Each scene shows the same named points in several views. A view is turned or mirrored, shifted and resized as a whole, has a little noise and may leave points out.
In the rows, zero is written as 128.

Scene 1
View 1
(223): [130 115  93 107  49 121 131 146 135 129  83 126 120 132 108 177 164 129
  73 151  84 122 124 166 191 118 165 118 130 133 121  60 122 147  57 132
 131  89 139 123  88 149 195 100 129 111 123 144  74 125  85 181  91 128
 142  77 121 155 150 161 135  88  89 171  99  97]
(106): [168 170 136 166 128 115 125 153 193 116 123 114 105 117 134 163 127 135
  85 142 111 130 154 145  94 133 146 123 165 168 101  80 212 148 112  64
 167 129 121  68  91 168 150 103 125  94 124 117 147  95 143 142  96 166
 171 106  94  94 146 112 153 148 127 149 103 104]
(133): [158 156 120 134  87 127 127 151 176 124 109 121 112 120 123 178 136 135
  89 143 102 125 141 150 139 119 144 123 158 155 111  68 170 148  91  91
 151 111 132  89  92 160 166 103 130 112 122 131 119 110 119 165  89 148
 163 100  99 114 147 142 148 128 103 153  98 101]
(103): [132 153 120  90  70 156  86 160 165 145 113 108 139 140 151 223 117 106
 167 156 109 127 136 167 184 123 132 153 142 149  84 112 123 135  64 155
 107 113 152 111  95 176 193  86 107 168 113 121 109 144  88 177  66 106
 128 110 114 120 197 173 125 128  85 137  72  84]
(92): [131 194 117 204 102  96 114 127 132 111 134  56  61  95 112 135 127 129
  71 111  77 122 168 159 139 148 159  74  99 182 124  27 211 182  76  86
 136 171 176 123  61 188 142 130 157  65 126 133 167 125 145 125 108 166
 162  97  62 103 153 133 157 112 148 126 133  86]
(136): [175 147 130  82  84 144 137 172 208 159 115 148 155 132 149 213 136 153
 135 162 112 122 121 142 145 140 150 162 183 138 107  99 146 117  90 110
 156  79 115  88 103 156 186  88 109 154 112 129  84 118 102 179  81 126
 161 107 114 108 161 138 126 139  83 166  67 104]
(147): [147 101 116  98  90 127 105 155 160 102  66 157 136 136 140 191 149 108
  71 178 114 147 142 167 134 102 137 140 183 134  87  95 153 139 126  93
 160  63  88  62 123 118 209  71 100 114 133 128  91  77  96 183  70 137
 148  89 156 160 136 140 144 134  76 189  86 107]
(218): [157 163 143  91 114 158  90 172 201 150 129 122 153 140 171 235 101 112
 184 158 126 128 138 157 138 127 113 161 176 161  63 133 139 118  92 131
 124 112 138  81 107 165 174  78  92 171 108 112 127 125 114 169  54 123
 133 125 109 101 201 156 124 150  90 133  59  93]
(112): [148 144 119 122  92 129 119 151 179 137 104 127 131 124 132 192 131 133
 102 156 110 124 138 155 150 124 146 130 148 150 105  77 153 138  82 106
 146 105 128  95  99 157 170  94 116 124 118 124 121 112 110 167  84 143
 149  99 112 123 160 147 139 134  94 160  88  97]
(33): [161 197 111 103  41 146 194 162 202 216 161 107 136 115 116 199 158 201
 138 134  88  76 108 128 200 169 186 136 128 138 136  52 123 118  20 164
 133 124 175 161  40 207 156 127 146 139  97 151  67 181 111 157 109 127
 173 108  49  79 181 152 107  96  96 122  67  86]
(233): [118 158 120 149  97 127  82 142 140 114 102  87 100 128 142 182 109  93
 125 140 104 138 153 172 158 117 136 105 121 168  91  87 154 167  86 119
 115 133 153 105  92 164 175  95 124 104 129 125 133 118 115 152  82 137
 133 105 115 139 177 160 144 129 115 141 103  84]
(194): [123 117 111 167 111 103  64 133 120  70  64 105  89 126 125 154 136  84
  50 145 100 161 168 185 132  98 134  91 141 158 106  62 183 184 118  76
 137 114 123  78 107 139 185  93 125  67 149 120 142  78 107 155  85 154
 138  84 137 164 138 147 168 123 114 175 130 100]
(209): [162 119 125 123 116 126  98 154 178 106  78 140 123 127 142 187 132 108
  84 173 118 147 150 162 111 113 125 140 176 153  91  96 177 146 124  69
 164  79  95  50 120 137 188  77  96 108 133 122 123  69 118 173  82 147
 146  98 141 139 138 136 158 147  95 188  88 107]
(181): [126 124  96 135  43 118 121 128 124 121  84 121 105 128 110 162 176 122
  53 142  85 132 129 165 190 119 168 106 128 140 132  45 134 166  56 123
 136  94 134 124  87 160 194 106 137  90 136 148  80 125  86 164  96 129
 153  80 116 159 145 159 141  92 100 175 110  97]
View 2
(181): [135 120 127 103 107 138 178 116 100 100 127 107 127 112 130 139 122 109
 141  95 105 121 136 120 149 119  82  86 161 119 138 131 130 115 136 131
  92 132 128 138 106 142 101 150  91 101 138 137  93 115  95 149 151 162
 125 114 129 192 109 126 148 109 128 160 132 129]
(33): [139 114 148 132 132 149  91 127 131 102  90  99 135 143 143 136 157 118
 177 122 100 154 154 140 144 130  98 120 170 152 157 147 207 138 163 142
  70 145 148 135 148 162  63 152  67 122 142 186  69 118 102 133 161 153
  91 124 208 187 132 142 156 151 170 163 129 151]
(147): [124 154 115 116 123 140 153 107 110 105 108 116 112 107 125 159 137  89
 119 101  98  76 123 129 142 125 104  91 153 125 141 136 116 108 113 156
 146 123 139 124 105 156 110 145 114 132 147 130 121 144 116 124 140 153
 124 106 133 175 110 125 122 126 137 136 114 120]
(233): [134 131 114 109 135 153 173 101 124 132 111 104 121 125 129 144 129 100
 152 123 133 147 123 143 148 115  85  92 155 140 147 145 134 145 157 128
 118 144 124 133 141 156 125 142  99 105 133 161 100 148 116 126 140 135
 114  95 137 167 120 124 115 126 139 157 105 139]
(133): [124 141 124 120 133 147 133 111 121 123  95 120 120 119 140 142 131  89
 148 117 117 128 126 142 138 129 101 106 156 155 146 147 142 130 127 142
 114 133 143 142 128 160 112 144 109 122 139 150  98 137 126 127 136 143
 110 118 161 166 124 127 125 134 148 147 110 150]
(106): [109 160 118 122 153 150 122 103 121 140  79 127 107 110 139 138 122  68
 141 132 127 115 108 159 127 147 115 120 147 186 129 160 124 132 107 144
 133 125 146 152 125 168 138 137 133 132 131 140 111 155 147 111 123 128
 111 126 164 148 131 123 103 149 152 130  92 161]
(92): [119 115 130 109 144 159 156 111 127 145 100 111 130 114 151 114  92  84
 169 132 144 186 118 153 132 129  83 113 157 191 120 155 148 153 144 114
  77 139 128 171 148 155 142 138 103  95 118 152  79 133 122 136 125 128
 108 130 159 151 134 125 127 134 143 156 104 176]
(223): [135 125 134 113 113 140 152 118 110 102 116 104 127 117 133 142 133 110
 144 106 104 120 144 129 146 121  85  90 160 130 143 131 146 117 140 138
  99 133 131 135 112 150  89 149  86 111 142 145  96 119  98 144 149 162
 116 116 146 187 111 128 146 118 142 158 127 129]
(103): [152 138 119 121 131 148 145 103 133 119 105  98 118 136 115 164 165 112
 150 125 115 122 141 141 158 115  93  92 164 114 165 145 158 132 167 143
 128 156 128 110 143 164  88 147  85 114 149 182 101 150 108 122 159 146
 111  78 154 179 116 122 118 129 153 159 118 121]
(112): [130 140 125 124 132 149 130 105 124 113 100 113 115 122 131 147 140  93
 137 114 113 117 129 142 143 127 103  99 156 144 149 144 140 126 134 146
 119 135 139 133 126 158 105 145 107 126 141 151 102 139 118 121 145 143
 108 107 156 171 121 128 123 135 147 143 114 134]
(209): [117 163 113 115 134 143 146 105 115 120  99 118 107 109 131 155 131  84
 130 114 113  88 118 143 133 126 113  92 150 144 142 143 114 117 113 154
 149 125 138 128 111 159 122 141 129 131 147 138 116 151 128 120 135 140
 125 107 138 161 119 121 108 128 144 136 108 127]
(136): [127 152 127 132 135 146 106 112 125 103  92 114 115 128 131 163 159  94
 141 113  96  95 134 135 144 129 112 105 154 133 157 146 156 119 131 155
 139 132 153 117 123 166  89 146 103 143 153 158 105 144 120 114 155 149
 108 104 172 172 123 135 126 144 162 145 118 129]
(194): [120 142 113 102 125 148 187 101 105 129 116 115 117 102 134 138 103  84
 137 116 134 124 111 135 134 124  88  90 147 149 125 140 100 125 121 130
 122 128 127 150 114 150 143 144 117 100 133 127 111 145 120 138 127 138
 129 115 117 161 112 114 119 114 127 147 105 141]
View 3
(223): [148 110 122 129 133 122 178 151 124 122 127 143 123 122  89 132 137 140
 143 120 163 133 146  80 117 123 166 138 145 148 141 143 121 112  86  53
 127 115 127 145 137 107 146 121 119  95 152 112 110 155 116 143 138 126
 126 118 141 145  94 103 123 118 168 100 154 146]
(209): [157  96 155 144 150 134 139 170 149 103 144 151 133 156  75 100 134 134
 149 119 125 127 177  96 110 125 137 144 104 167 130 133 153 121  95  75
  97 146 133 145 146  99 136 147 134  98 150 100 138 124  96 147 157 131
 160 111 164 110 129 123  94 132 136 128 137 157]
(218): [147  84 160 172 144 125 163 162 155  82 154 117 119 127 105 123 156 152
 124  97 167 169 164 127 139 126 142 160  89 159 134 152 133 103  91  90
 132 148 101 156 130  87 128 140 132  94 137 112 142 142  78 117 147 125
 124 116 125  99 103  96  87  99 102 135 128 178]
(147): [170  89 164 139 147 115 145 176 120 109 138 157 121 154  81 102 145 142
 140 121 127 142 187  63 112 113 149 134 106 157 133 138 146 131  88  75
 113 130 131 158 133  90 114 121 130  97 148 102 136 125  74 150 135 141
 148 129 161 135  99 105 102 120 165 118 147 155]
(112): [148 104 135 146 138 126 159 160 146 109 136 140 122 135  89 125 141 143
 143 115 155 137 150 106 132 128 148 147 117 160 135 144 138 112  88  65
 119 133 121 142 140  98 143 146 124  93 148 110 125 143 111 132 152 131
 141 105 138 114 113 113 108 113 133 115 144 160]
(106): [144 110 119 138 145 137 151 162 174 119 140 140 131 150  79 124 123 137
 159 109 138 114 144 142 135 144 140 159 111 171 125 139 150 116  90  70
  97 146 125 130 157 114 167 171 130  98 149 108 132 133 129 137 179 132
 154  82 142  96 147 126 108 120 104 123 138 169]
(92): [120 132  89 125 125 169 177 126 192 120 129 123 129 118  73 132 113 129
 162 114 173  97 118 143 132 148 147 155 161 167 132 158 134  95  82  44
 109 142 123 124 162 126 199 170 124 104 149 119 101 161 163 135 171 109
 140  87 141 119 145 135  99 134 110 112 145 154]
(194): [147 111 137 132 138 161 149 144 172 110 139 141 135 136  56  93 117 120
 157 125 139 104 173  89 104 126 144 140 149 162 131 140 150 119  87  51
  91 139 137 140 155 110 166 149 127 107 151 105 119 135 111 151 151 121
 146 119 171 140 133 144  84 155 148 125 149 136]
(136): [156  95 145 152 147 104 163 177 127 112 136 139 122 146 104 133 152 153
 136 113 146 149 157 101 133 125 152 153  98 157 137 141 130 117  92  84
 124 137 116 142 136  96 125 134 128  87 143 107 137 133  98 125 152 136
 143  95 127 100 101  91 117  96 125 119 132 178]
(233): [131 109 131 152 132 160 171 135 177  97 148 118 121 112  78 120 132 136
 147 106 171 133 160 114 124 124 146 148 140 162 140 153 138 105  87  64
 112 141 112 147 141 104 161 148 127 103 144 114 107 155 110 130 148 112
 126 118 142 131 119 121  79 131 128 118 145 150]
(33): [132 117  87 143 131  97 200 151 130 119 114 124 112 114 129 176 152 159
 132 102 194 151 108 131 149 136 177 159 124 155 142 150 100 103  88  64
 154 116 101 140 133 110 154 133 117  81 136 125 111 166 140 113 159 133
 123  89  88 113  89  65 149  71 121  97 140 184]
View 4
(181): [119 133 128 160 134 121 169 146  96 144 116 135 152  80 102  89 125  87
 141 106  99 136 103 116 129 167 120 107 152 101 129 165 122 153 109 132
 174 118 162 166 157 137 112 131 113 136  99 143 106 135 124 148 131 147
 152 141 119 162 150 168 146 117 127  55 134 112]
(223): [123 129 129 159 123 121 165 146  95 134 113 128 149  84 121  96 117 104
 138 111 104 143 108 123 130 165 133 106 150 101 128 165 123 150 101 120
 179 109 165 161 158 142 120 126 119 138 100 150 113 132 125 124 140 150
 132 131 126 163 150 166 138 121 128  51 135 113]
(33): [130 105 114 104 110 129 202 135 109 121 166 126 171  44 139 125 152 128
 154 132  86 139 137 149 183 163 144 119 123  92 157 129 138 152  77  98
 161  81 205 169 154 123 145 126 127 157  48 140 115  73  85 113 181 156
  84 105 179  85 121 141 161 125 103  68 157  78]
(194): [130 160 125 192 174 135 127 134 122 160  85 152 144 102  85  81  82  76
 140  78 100 136  87  92  92 146 121  95 182  98 119 155 102 138 110 154
 137 165 153 132 152 127 107 147 106 108 120 146 125 136 125 212 105 116
 198 150  84 177 181 170 128 104 135  83 119 113]
(133): [143 131 112 130 152 109 155 134 129 137 118 137 143  95 114 108 106  99
 150 106  95 149 118 114 139 137 150 115 150 109 146 130 115 141  83 140
 142 136 173 146 146 122 126 119 113 125 104 146 131 100 100 165 134 112
 155 124 155 136 149 143 144 123 131  79 153  93]
(92): [125 139 102 153 162 160 165 121 140 160 135 153 167  47  91 115 114  69
 148  97  71 111  86 120 165 139 118 127 158  80 146 130 105 161  91 138
 117 147 195 148 144  90 118 154 118 125  82 146 121  63  83 252 139 132
 176 152 125  97 152 157 151 110 114 102 137  76]
(233): [132 147 107 164 146 144 138 124 124 132 109 144 165  80 131  98 106 121
 142 104  90 146 118 106 112 143 140  97 164  78 126 133 112 133  82 134
 136 150 191 121 149 119 127 156 106 110  85 152 139 103  98 176 139 121
 153 119 121 144 174 153 136 105 117  93 132  97]
(112): [139 130 112 136 148 103 151 131 120 129 112 141 146  99 123 106 100 117
 143 108  97 151 128 119 132 150 146 105 154 107 141 129 122 136  82 131
 152 129 173 140 152 133 130 119 109 119 102 147 136 107 103 144 138 113
 145 114 155 142 154 141 142 119 128  75 147  96]
(209): [154 138 112 147 171  81 125 122 137 139  96 137 126 137 112  93  83 109
 143  91 107 165 121 105 105 130 165  96 162 123 138 132 105 130  84 148
 142 159 160 126 144 140 121 105  97 109 126 153 143 125 112 154 116  98
 179 110 151 163 171 139 143 136 148  70 149 102]
(103): [134 132 102 143 123 129 148 115 107 105 109 136 162  92 168 102 112 162
 145 112  95 171 155 113 108 154 154  88 158  79 122 129 129 120  75 117
 155 131 188 112 149 130 146 145  96 111  67 150 140 106  98 113 158 130
 114  90 152 149 170 143 137 111 116  82 139 104]
(106): [155 127 100 125 177  98 142 120 157 149 123 145 142 102 100 115  96  87
 143  96  90 141 112 118 155 120 157 122 152 118 151 104 107 146  75 148
 119 154 181 141 138 118 123 111 107 114 108 151 143  74  86 204 123  91
 176 116 162 113 157 133 152 134 134  96 160  86]
(218): [152 130  90 126 144 102 137 105 126 101 107 130 153 105 169 108 101 172
 143 111  97 179 164 108 109 131 173  89 159  93 128 103 124 114  60 128
 146 138 195 101 146 128 149 136  91 101  80 150 156  99  85 119 154 103
 123  77 181 138 170 127 136 120 119  95 144  91]
View 5
(33): [118  93 127  81 181 173 153 137  97 176  86 141 137 143 122 144 117 150
 110 142 146 101 122  85 202 145  82 156 130 119 122 128 189 109 101  56
 108 111 150 179 100  57 116 118  96 122 132 118  38 118 113 121 126 127
 110 123  99 156 154 112 150 111 115 160 148 121]
(147): [144  96 101 109 126 163 144 109 165 122 120 141 146 137  86 156 108 123
  62 135 160 124 111 124 169 140 140 129 134 140 158 109 133 136 101  97
 134 116 149 131 137 141 157 157 110 139 124 154 150 120 127 155 157 139
 132 106 116 158 138 142 183 143 123 156 158 134]
(194): [143 131  97 116 122 156 155 112 185 136 112 127 156 166  97 172 143 146
  72 128 141  99 126 138 147 147 159 125 117 135 127 108 103 143  94 149
 125 106 164 133 137 128 170 138 128 130 113 152 137 121 101 141 158 139
 134 108 131 160 126 127 157 123 124 145 153 142]
(112): [129 107 110 106 139 164 141 116 145 140 107 139 151 145  88 150 117 134
  87 136 144 106 124 117 169 145 127 138 122 132 140 114 144 123  97  96
 122 115 152 144 130 110 140 138 109 125 126 142 105 125 110 134 147 127
 125 112 116 158 142 134 163 121 125 152 152 136]
(181): [156 109 113 101 147 175 160 133 155 153  96 139 137 158 132 161 138 172
  68 135 160 108 110 109 175 151 131 129 126 126 116 105 144 132 101 117
 121 100 164 162 111 104 152 138 126 135 117 149 115 121 115 143 140 151
 127 119 110 163 133 113 160 130 108 146 149 129]
(136): [121  87 111 100 139 163 138 108 128 138 111 140 147 123  80 143  98 118
  84 143 147 120 119 108 181 136 110 146 132 138 162 122 157 121 102  60
 129 120 144 144 126 115 129 143  96 126 124 138 107 122 118 135 141 129
 125 114 105 159 155 141 173 124 130 160 152 132]
(103): [126 109 135 106 154 167 152 107 144 162 115 128 152 136 101 141 114 140
  98 111 137 110 136 102 170 142 118 151 112 114 134 146 163 160  96 106
 115 111 172 141 106 103 149 144 133 129 145 159 114 146 101 118 135 144
 114 114 110 154 157 124 163 117 152 139 133 151]
(218): [107  86 128 103 153 161 133 101 119 140 125 135 152 110  70 132  84 103
 107 127 140 122 140 100 185 136 101 163 120 123 167 146 168 137  88  61
 122 117 149 137 113 107 125 150 108 121 148 145 103 131 112 119 138 121
 117 113 100 149 166 145 169 117 152 158 138 146]
(92): [117 144 109 109 134 162 155 122 153 161  86 121 164 188 114 168 162 166
  98 133 120  68 143 130 158 154 140 146 118 128 101 121 114 116  86 151
 103 109 153 155 124  67 148 108 110 117 121 122  59 106  79 115 149 113
 125 113 138 160 125 105 123  96 109 142 157 135]
(223): [155 100 114 101 153 169 159 126 148 155  97 143 133 150 128 155 126 158
  68 133 160 116 107 103 178 147 126 131 124 124 124 108 158 134 103 106
 123 102 161 154 110 112 149 139 124 135 122 152 113 131 122 141 134 154
 122 118 106 157 140 111 170 135 112 145 148 133]
(209): [132 105  96 114 119 162 140 100 162 120 124 133 153 141  70 160 120 117
  71 134 148 115 127 134 161 140 143 135 129 143 157 104 119 128  98 105
 133 119 146 132 142 138 153 151 106 129 120 148 137 117 112 139 160 129
 136 108 122 158 139 147 172 132 128 158 156 139]
(133): [124 110 108 103 136 166 143 117 142 139 105 136 155 153  94 155 123 135
  88 139 142 101 127 123 165 147 134 142 128 135 137 118 133 120  92 103
 119 114 148 146 133 101 144 132 105 123 120 135  98 112 106 130 152 126
 129 111 122 159 135 126 156 117 122 156 155 133]
View 6
(233): [133 134 142 120 130 134 162 137 120 118 147 142 139 107 156 111 124 120
 131 104 131 114 128 128 117 130 132 129 128 157 108 145 130 103 137 122
 133  95 130 131 120 138 145 116 153 134 136 126 138 119 129 125 123 128
 128 115 114 159 103 141 120 124 145 111 115 159]
(223): [146 121 140 133 145 128 147 120 107 123 161 143 113 120 131 125  91 115
 118 105 136 133 122 114 119 122 112 125 157 128 117 133 158  84 120 140
 119  87 107 139 102 154 138 123 151 141 147  95 160 123 148  98 112 136
 173 124 107 157 126 144 108 111 126 121 128 152]
(209): [130 136 137 114 119 137 146 114 123 108 166 123 119 114 135 123 136 103
 138 143 136 109 141 123 111 136 143  99 121 139 124 148 127 110 151 128
 133 118 135 109 119 166 131  94 123 137 131 139 147 110 126 117 121 144
 151 127 125 140 140 139 127 139 127 141 115 138]
(181): [142 123 148 131 151 133 153 129 109 117 160 136 121 120 141 126 100 118
 121 107 136 135 132 116 113 126 123 127 150 138 111 150 152  95 120 137
 114  87 106 138 109 156 142 118 146 143 146  98 155 119 148 102 119 134
 168 118 107 164 128 140 114 115 132 128 129 150]
(103): [126 131 117 119 127 124 137 107 118 126 155 141 114 104 130 105  99 103
 121 100 124  98 102 137 115 115 118 147 133 155 118 133 115  89 142 108
 138  91 142 142 117 141 142 107 161 134 140 122 140 135 121 129 119 126
 130 143 119 142  99 136 103 114 130 108 114 155]
(136): [129 137 114 120 123 124 131  91 122 114 168 131 100 113 118 109 113  97
 125 119 131 107 109 123 130 125 121 114 142 130 132 112 131  89 145 124
 136 109 131 117 110 163 128  99 140 135 133 133 157 117 120 117 118 137
 158 148 128 131 121 136 101 121 116 128 115 145]
(133): [136 132 131 125 126 125 156 122 123 113 154 141 126 116 137 115 129 110
 130 119 136 123 125 113 128 133 126 112 146 139 122 124 145 105 134 131
 131 104 127 114 111 152 140 114 140 139 133 137 155 107 128 120 116 137
 149 122 122 158 116 141 111 124 135 122 112 147]
(194): [135 126 159 115 128 147 166 139 115 112 154 127 142 121 160 129 138 123
 136 130 142 119 155 127 108 139 147 112 124 153 107 173 141 117 134 137
 128 106 118 119 119 157 143 113 124 145 135 118 142 107 143 113 127 137
 145 105 114 166 133 142 137 143 142 131 118 147]
(106): [139 140 134 124 116 127 176 122 131 110 153 139 142 117 149 111 156 112
 142 127 139 123 132  99 141 143 140  94 141 138 121 114 149 111 137 138
 137 114 128  98 118 150 141 115 127 141 126 155 159  97 122 126 124 143
 149 117 129 159 113 146 120 131 134 125 101 145]
(92): [144 130 152 128 132 127 200 150 123 116 139 155 166 119 175 112 143 131
 135  99 134 139 134  99 141 144 132 114 153 152 108 122 164 115 116 148
 132  91 115 118 114 129 156 140 146 141 137 130 152  97 137 125 129 130
 142  98 112 190  93 153 118 126 153  95 105 163]
(147): [134 128 139 116 126 138 134 109 116 114 169 119 107 117 125 127 120 103
 126 141 138 109 134 128 101 126 141 110 124 135 122 157 127 103 147 127
 129 115 125 120 116 174 131  93 128 138 130 124 148 117 134 109 117 141
 161 131 126 133 147 135 125 134 120 147 123 136]
(33): [144 130 109 141 142 100 148  97 116 128 152 158 112 112 122  99  91 103
 118  83 128 129  87 105 158 117  90 133 181 133 128  75 164  69 116 131
 126  84 123 126 100 136 146 131 175 134 140 120 169 117 129 117 112 130
 162 143 110 160  82 146  75  97 120  96 116 160]
(218): [123 142 109 119 116 119 132  97 124 120 155 134 111 102 127 100 118  96
 131 108 122  90 100 135 130 123 130 130 126 151 127 122 106  92 154 111
 147 102 153 121 118 146 136  94 149 132 127 149 145 128 108 134 121 129
 124 150 126 132  97 135 103 123 128 114 107 154]

Which points are out of place in each view (at most two, in the order of its rows)? Write - if all are in place.
view 1 => -
view 2 => (181), (106)
view 3 => (147)
view 4 => (194)
view 5 => (103), (218)
view 6 => (223)
